A landscape with many valleys, sampled at points; each row gives a point and its height.
A ball rolls from a point to whichever of its 2 nearest points has the largest drop for the distance, and stops where none of them is lower. Distance is the straight distance between rows; heights are no part of it.
j423: [  3  -1 -11 -10   8 -13  -2  22  17  10 -10 -11 -10 -23   1  -1 -25  -5
  -2  19  11 -17  24]  height 253
j955: [-14  12  -1  -5   7  -3  -2  -5  -5   5 -10  14 -17   1  35  -8  16 -15
  16   9   4  22  -5]  height 664
j164: [  0  11   8   6  20  -1 -11  15  12   9  15 -33   6  -9 -14  -7  -8 -26
  12  15  18  -5  -4]  height 484
j871: [-10  -6 -13  12 -16   2  17  -4  -6   5 -11   4  -7 -12  16  -4  16   6
   5  -6  -3   8 -13]  height 507
j819: [ -6  -7  -5  20  12  -1  16  -9  11 -11   8 -15  -1   3 -24 -15 -21 -14
   0   8  -3 -28   1]  height 264
j561: [-12  12  13   5  14  13   5  -7  -6  -9   8   3   0  24  -1  -5   6  -7
  -5  -4  -5 -12 -19]  height 360
j537: [ -8   6  10 -20  13   8  18   6  -2   2   1  23  -2  10  18  11  -6   1
  -6 -11  -5 -20   6]  height 597
j141: [  0  -9   8  -4  -5  11   1   5 -16   6   7   1  28   1  -4  11   5   9
  -9 -11  -9  -8 -19]  height 405
j959: [ -1 -13 -25  17 -18   0  21  -2   2  -3 -21 -13 -29  -8   8  -8   6  14
   0  -3  -7  -4   2]  height 395
j105: [-11   3  -8 -11  -8  10  26  10   3   1 -15   9   2 -19 -14   2  -8   8
  -2 -23  -6 -17  24]  height 70
j903: [-17   6   9  15  10  11  10   1   3  -5   7 -14   7   9 -10  -6   4 -14
   6  -6   1 -15 -16]  height 322
j397: [ 30   6  21   3  -3 -13 -29  -1   7   1  25  11  19  11 -25  12   9  19
  -3  -5  -3  21   2]  height 702
j112: [  2 -19   2 -19  -7   1 -30  -3  -5   6   4  10  21   2   9  16   1   9
  -9  -9   7   3  -2]  height 571
j520: [  6  18   0  23   7  -8  -7  -5  -4 -11  -5 -14 -13  -3   2 -15  15  -6
  16  20   4  31   0]  height 541
j464: [  2 -15   1 -16 -15   6   1  13  -7   1 -13  11  18 -10 -11  15 -12  24
 -25 -16  -8 -14  15]  height 241
j617: [-12   2 -10  10 -18  19  28  22  15   3 -17 -17 -12  -9  -5  -2   0  11
   2  -7   3 -21   4]  height 349
j651: [  2  -7 -24  20 -11  -2  13 -13  -8  10  -4  -8  -2 -26   5 -10  15  -9
  25  -2   4  30   0]  height 448
j427: [  3   5  -3  27   8   0  -1  -9   0 -12   1 -28 -21   5  -1 -25   5 -13
  14  16   5  13  -7]  height 516
j171: [ 12  15   0  24 -10  -7 -15   4  -3  -4   0 -19  10 -10  -3   5  17  19
  15  17   9  34  -1]  height 744
j770: [ -9   1  -2  22  12   4   3 -11   5 -13   1 -22 -21  14   1 -22   0 -12
   0  16   2  -7 -17]  height 499
j477: [ -1  -5  10  -7   1   8   7   0 -14   4  12   5  38   2 -25  10  -7   4
 -10 -10 -13 -22  -6]  height 456
j172: [-16   5   0  -7   1  -1  11  18  12   7  -7   5  13 -14   2  12 -10  -1
  -2  -7   2 -17   8]  height 362
j807: [-12  14  12 -18   5   8  13  13   0  -9  -8  20   2  10   2   5 -14  12
 -17  -6  -9 -28  14]  height 572
j840: [ -8   1   5 -22  -3  -5  -7  11   7   1  -3  14  24  -6  -1  18 -21   7
  -9  -8   1 -21  18]  height 446
j432: [ -3 -15  -5 -11 -15  -1 -22   6   4   9 -12   8  12  -6  22  16   0  15
 -12  -5   7   4  -1]  height 508
j309: [ -3   2  -9 -18 -15  12  10  18   5   7 -22   4  15 -19  -9  11 -12  16
 -12 -16   0  -8  24]  height 97
j914: [-13   0  -5  16  -3   6  25  21  16   1   0 -20  -6 -13  -7  -5 -12  -2
  11   0   7 -33   1]  height 318
j838: [ -9  -3  -3  -1  -8   4   9   2  -9   1 -14   7  -4  -1  20   2  10  13
 -12  -4  -8  -3 -12]  height 535
j877: [  6 -27  -3  -5 -12   0 -26  -8  -5   1   6  -7  31   2 -16   9  -9  19
 -21  -1   0  -8  -6]  height 404
j739: [  0  -2  10 -10   8   5  -5  -9 -14  -6  -3  18  -3  22  13  -2  -4   8
 -25   8 -13  -7 -13]  height 305
j631: [ 10  22   9  17  -8 -12 -21  12  10   3   9 -12   7 -13   1  10  21   7
  20   3  12  36  -3]  height 699
j4: [  4  -8  -1  -7  -9  -4 -32  -8  -6   4   2  -7  18   0   4   7   8  11
   1  -3   8  21  -5]  height 631
j633: [-14 -11 -16   8  -9 -10  19 -12   3 -15  -7   5 -36   4   1  -5   3 -13
   5 -14   2  -7  -2]  height 300
j845: [ -9  -5   0   3  -5   1  17 -15 -11 -18  13  10 -25  28  -6   0   3 -19
  16 -24   2  -7 -17]  height 454
j362: [-13   3   1  -8   4   2  15   5   3   7  -5  17  -9   1  23   8   8  -5
   2 -11  -4  -7  -2]  height 568
j993: [25 27 34 -2 10  4 -5  6 -2  0 25  9  9 22 -4 10 13  2 -2 -7 -3 11 -6]  height 756
j644: [ 18 -26   4 -12 -16   3 -22  -9 -20   2   8   4  29   1 -21   3   1  13
 -18  -3 -12   7 -11]  height 470
j289: [  8  -1   5   5   7   6  10 -11 -14   5  15   0  31   1 -39   0   0  -9
  -2 -15 -15  -6  -1]  height 506
j203: [ -3  -5   2 -15  -6  -3 -19   0 -22  -2 -14  22  -3   7  40   6   8  14
  -6  12   0  15  -8]  height 458
j703: [ -7  -7 -10  17   2  -1  11  -7   6  -8 -10 -14 -12   4   7  -9  -1   1
 -11   7  -6 -10  -8]  height 480
j529: [  2  -6  -6   1   1  -1 -10   4  13  -6  -3 -15  18   4 -12   6 -32  10
 -22  20  -1 -23   7]  height 284
j518: [  3 -13 -23  18 -17  13  25  13  11   9 -16 -24 -17 -15  -2  -3  -1  14
   3  -5  -7 -11   4]  height 374
j545: [  2  -8 -19   7  -9  -9   1  10  12  14 -21 -14 -18 -15  27  -3   0   2
  -2  19   0   7   3]  height 333
j110: [  6   4   8 -18   7  -4 -23 -10 -17  -2  -2  16   0  12  27   3   7  -1
  -2   7   0  22   1]  height 533
j649: [ -3   4   9 -28  16  -3 -23  -1   2   8   2  15   2  10  26  12   1 -15
   4   0  10  16   4]  height 605
j311: [-14   8  -3  -6  13  -9  18   2  11 -11  -9  11 -18  -4 -10 -12 -18  -8
 -11   1  -4 -24  24]  height 109
j776: [ 14  23  23   7   0  -1 -16   5  -8  -7  14   2   9  12  -4   4  16  13
  -3   1  -4  21  -9]  height 701
j149: [ 14   1   2  -1   0 -13 -40 -14   5  -3   4 -11  11   4  -6   0   3   9
  -1  11   9  29   5]  height 681
j34: [-2 29 13 17  4 -3 -5  6 -4 -8  0  0 -9  2 12 -4 26  0 21 10  8 31 -4]  height 583
j399: [-17  -9 -12   9 -16   0  27   7  12  -7  -8   1 -33  -4  -6  -2  -1 -12
  12 -22  10 -15   0]  height 350
j655: [  3   0   0  -1  12   4   2 -26 -10  -8  -2  21 -13  24  -1 -13  -5  -2
 -25  11 -18  -6 -10]  height 248
j40: [-13   4   0 -12  19 -11  -4   0   7   7 -11  12 -18  -1  29  -3   3 -24
  -2   8   4   8   2]  height 692
j303: [ 19  13   7  20  -1   0 -13  -5  -4  -4   9 -20  18   5 -25  -4   8   7
  -7   4  -7  18  -9]  height 601
j382: [ -9  -2  -5 -11  -3   8  33   4  -1   0   0  23  -7  -8  -6   8  -2   3
   6 -31  -5 -21  14]  height 152
j772: [  8  -3   0  -5  11  -7 -31 -15  11   2   4 -11  15  11 -14   0 -10  -7
 -11  15   6  11   4]  height 636
j738: [-16  -5  -1  18   6   2  19   3  11  -8   6 -16  -9   0 -11 -11  -8 -15
   9  -2   6 -26  -9]  height 291
j991: [ -3 -13 -26  22 -21   6  23   0   6  17  -6  -8  -3 -24  10  -5  11  -2
  15  -6   0  12  -8]  height 478
j455: [  9 -12   9 -19  -6   2 -11  -4 -24 -10  -4  24  -4  15  27   0  -1  18
 -24  12  -9   2  -9]  height 373
j684: [  4  -8 -13  -5   6  -9  -2  10  16   8 -16 -17 -12 -14  12   1 -15  -3
 -11  16   2  -5  11]  height 294
j502: [-22  -4  -2   4  -9   5  25   1   4 -12   4  11 -22  14  -3   6   2 -10
  13 -27   5 -23 -12]  height 400
j228: [  8 -10 -20   2  -5 -12 -16   3   7  17  -9 -22  -9 -16  26  -4  -1  -6
  13  27   9  20  -1]  height 372
j437: [ 15 -11 -15   1  12 -13 -19  -3   7  11   0 -31  -8 -10   7  -5 -11 -11
   3  27   3  11   3]  height 406
j310: [ 18   5   6  18   6   3   1 -14  -4   0  12  -9  18   3 -40  -8   7  -7
  -2  -9 -14  10   3]  height 551
j635: [-12  -6   5 -22   6  -8 -26   3  16   5   8   8  27   3   2  17 -17  -1
   0  -2  13 -15  11]  height 534
j298: [ -4  12  12  -7  13  -3 -19  10  16  11  13 -20  16  -6 -12   6   2 -20
  10   3  17   7  -2]  height 553
j944: [ -5  -4  -7  11   5  -3   7   0   5   8  -5 -18  -3  -9   8  -7   3 -14
   4   5   1   0  -6]  height 460
j350: [ 32  16  32  -8   1  -3 -27   3   6  -1  25  18  12  28 -13  10   3  13
  -8   2   1  12  -5]  height 784
j540: [ -1 -15  -4  -2  -2  -3 -19  -2   8   0  -3 -12  23   5  -4  11 -15  10
 -18   8   5 -11  -4]  height 342
j505: [  2 -19   2 -11 -19   9  -2  12 -10   7  -3   7  24 -12  -1  19   0  25
 -17 -16  -7 -10  -9]  height 336
j759: [  0   1  -6  10  11  -3  10   8  13  -7   4 -18   7  -3 -17  -7 -32  -4
  -7  21  -6 -30   8]  height 230
j95: [-10   3   7 -24  19  -7  -8   4   8   5  -5  21  -3   6  24  10  -7 -15
  -6   2   4  -5   7]  height 659
j462: [ -5  -7   1 -10   1  10  35  -8  -8   4  18  22   1  -4  -9  10  -1  -8
  19 -33  -3 -19   0]  height 222
j810: [ 29 -10  16 -13 -13   5 -12  -5 -27   1  17   8  22   0 -20   0  13  13
  -3  -5 -17  18  -7]  height 540
j570: [ -1   1   4   7  -3   4  11 -23 -23 -20  10  10 -22  21  -6 -11  14  -2
  14 -10  -5   8 -13]  height 503
j962: [ -6   7  -3   1  14  -1   0 -26 -13 -15  -4  18 -22  20  15 -18   2  -4
  -7  14  -9   9  -8]  height 184
j192: [ 12   6   4   5  -9 -13 -35  -2  -2  -5   0  -4   7  -4   2   6  15  24
  12  16  16  39   7]  height 730
j68: [  4  18   7   4   4  -3 -15   6  11  10   8 -14   9 -10  -4   2  14 -15
  14  -4   9  25  -2]  height 628
j136: [ 11   5  14  -8  -3   8  11 -17 -38 -17   6  19 -19  12   3 -12  20  19
  15  12  -6  15  -9]  height 590
j140: [  0   5  -5  12  -3   2   8 -12 -15   2   3   2  -4 -14  -3  -9  22  -7
  24 -13  -1  30  -2]  height 407
j546: [ -6  -3   2 -17  17 -11 -26  -6  13   3   4   1  16   6  -3   6 -15 -14
  -8  12  10  -2   7]  height 594
j843: [-11   9  -6  -2   5  -9  20  15  14  -4  -3  -3 -14 -23 -11 -16 -21 -11
   8   0   5 -29  25]  height 164
j237: [  0   4   8  -7   6  15  26 -11 -12   5  20  13  -3   9  -1   5  10 -16
  25 -32   2  -5  -8]  height 285
j646: [ -5  -7 -10 -15 -24   8 -13  21  17  16 -26  11   0 -10  23  16   0  14
 -13  -5  14   7  14]  height 397
j122: [  4   5   6   5   6   9  14 -10 -12   4  15   4   2  -1 -11  -2  18 -14
  19 -28  -5  13  -3]  height 347
j132: [ -8   6   3 -10   0   5   0  10   6 -11 -18   5   7   9  -7   2 -21  17
 -32   7  -6 -23  15]  height 532
j15: [ -3 -13 -22  24 -12  -4  19   3   8   3 -12 -16 -36  -9  18 -15   4  -3
  13  11   2   1  -2]  height 418
j516: [  5  -1   6 -18  16   1  23 -15  -8   0  12  30   2  17  -6   1 -12  -9
  -4  -7 -11 -26  11]  height 233
j82: [ 42  -3  21  -7 -11  -7 -22  -2 -13  -2  23  16  18   4 -25   4  10  20
  -5  -1 -12  26   2]  height 612
j676: [ -2 -16 -15  21   0  -4  17  -1   9   4   0 -20 -25 -10   2 -15  -1 -19
  18   1   8  -4  -4]  height 439
j584: [-11  -2  -4  -5  15  -5  21 -16   4 -11   3  22 -13   9 -14  -4 -13 -14
  -5  -7 -11 -24  14]  height 169
j943: [-10  17  -2   7  -7   3  -5   1 -10   6 -10   5  -4  -5  24  -4  24  -4
  22  13  10  29  -9]  height 630
j225: [ -8  -2 -10  -9 -14   4   2  23  19  17 -17   0   5 -17  12  13  -6   6
  -6  -3  10  -3   8]  height 268
j450: [ 12   8  15   1  -5   8 -20  -2 -12  -6  10  -4  21  15 -16   1   9  12
 -14   3  -7  12 -17]  height 651
j490: [-11  -5 -10   4   4  -9  11 -22  -5 -12  -7  12 -31   8  14 -12   8 -10
   0  -1  -6   3  -4]  height 247
j690: [ 11  14  12   2   4   3   7 -13 -25 -10  10  15 -11   9   3  -8  21   4
  15  -3  -6  22  -1]  height 549
j499: [  5   4 -13  -1   3  -5  12  30  12  14   1 -16 -11 -29  -7  -7 -24  -5
  11  10   7 -22  24]  height 210
j576: [ 10  -1  -2  -1  18  -6 -23   3  14   8  12 -35   3  -2 -13  -3 -13 -16
   3  24  11   2   0]  height 442
j478: [ -6   1  -3   2   4   3  10   6  11  -8 -16  -9  -4   0  -2  -2 -13   7
 -20   7  -5 -21   7]  height 502

Call two points neighbours if one is among the 2 nearest of the other. Go from one point of each pair to the other, from neighbour to neighbour, staying as low as possible. Name the highest point that can't be avoided.
j962 and j311 -> j537
j962 and j759 -> j561
j105 and j225 -> j171

Where does a ball stop that starts at each point below?
j703 -> j759
j993 -> j105
j171 -> j311
j537 -> j105
j228 -> j311
j40 -> j962
j690 -> j962
j192 -> j225
j136 -> j962
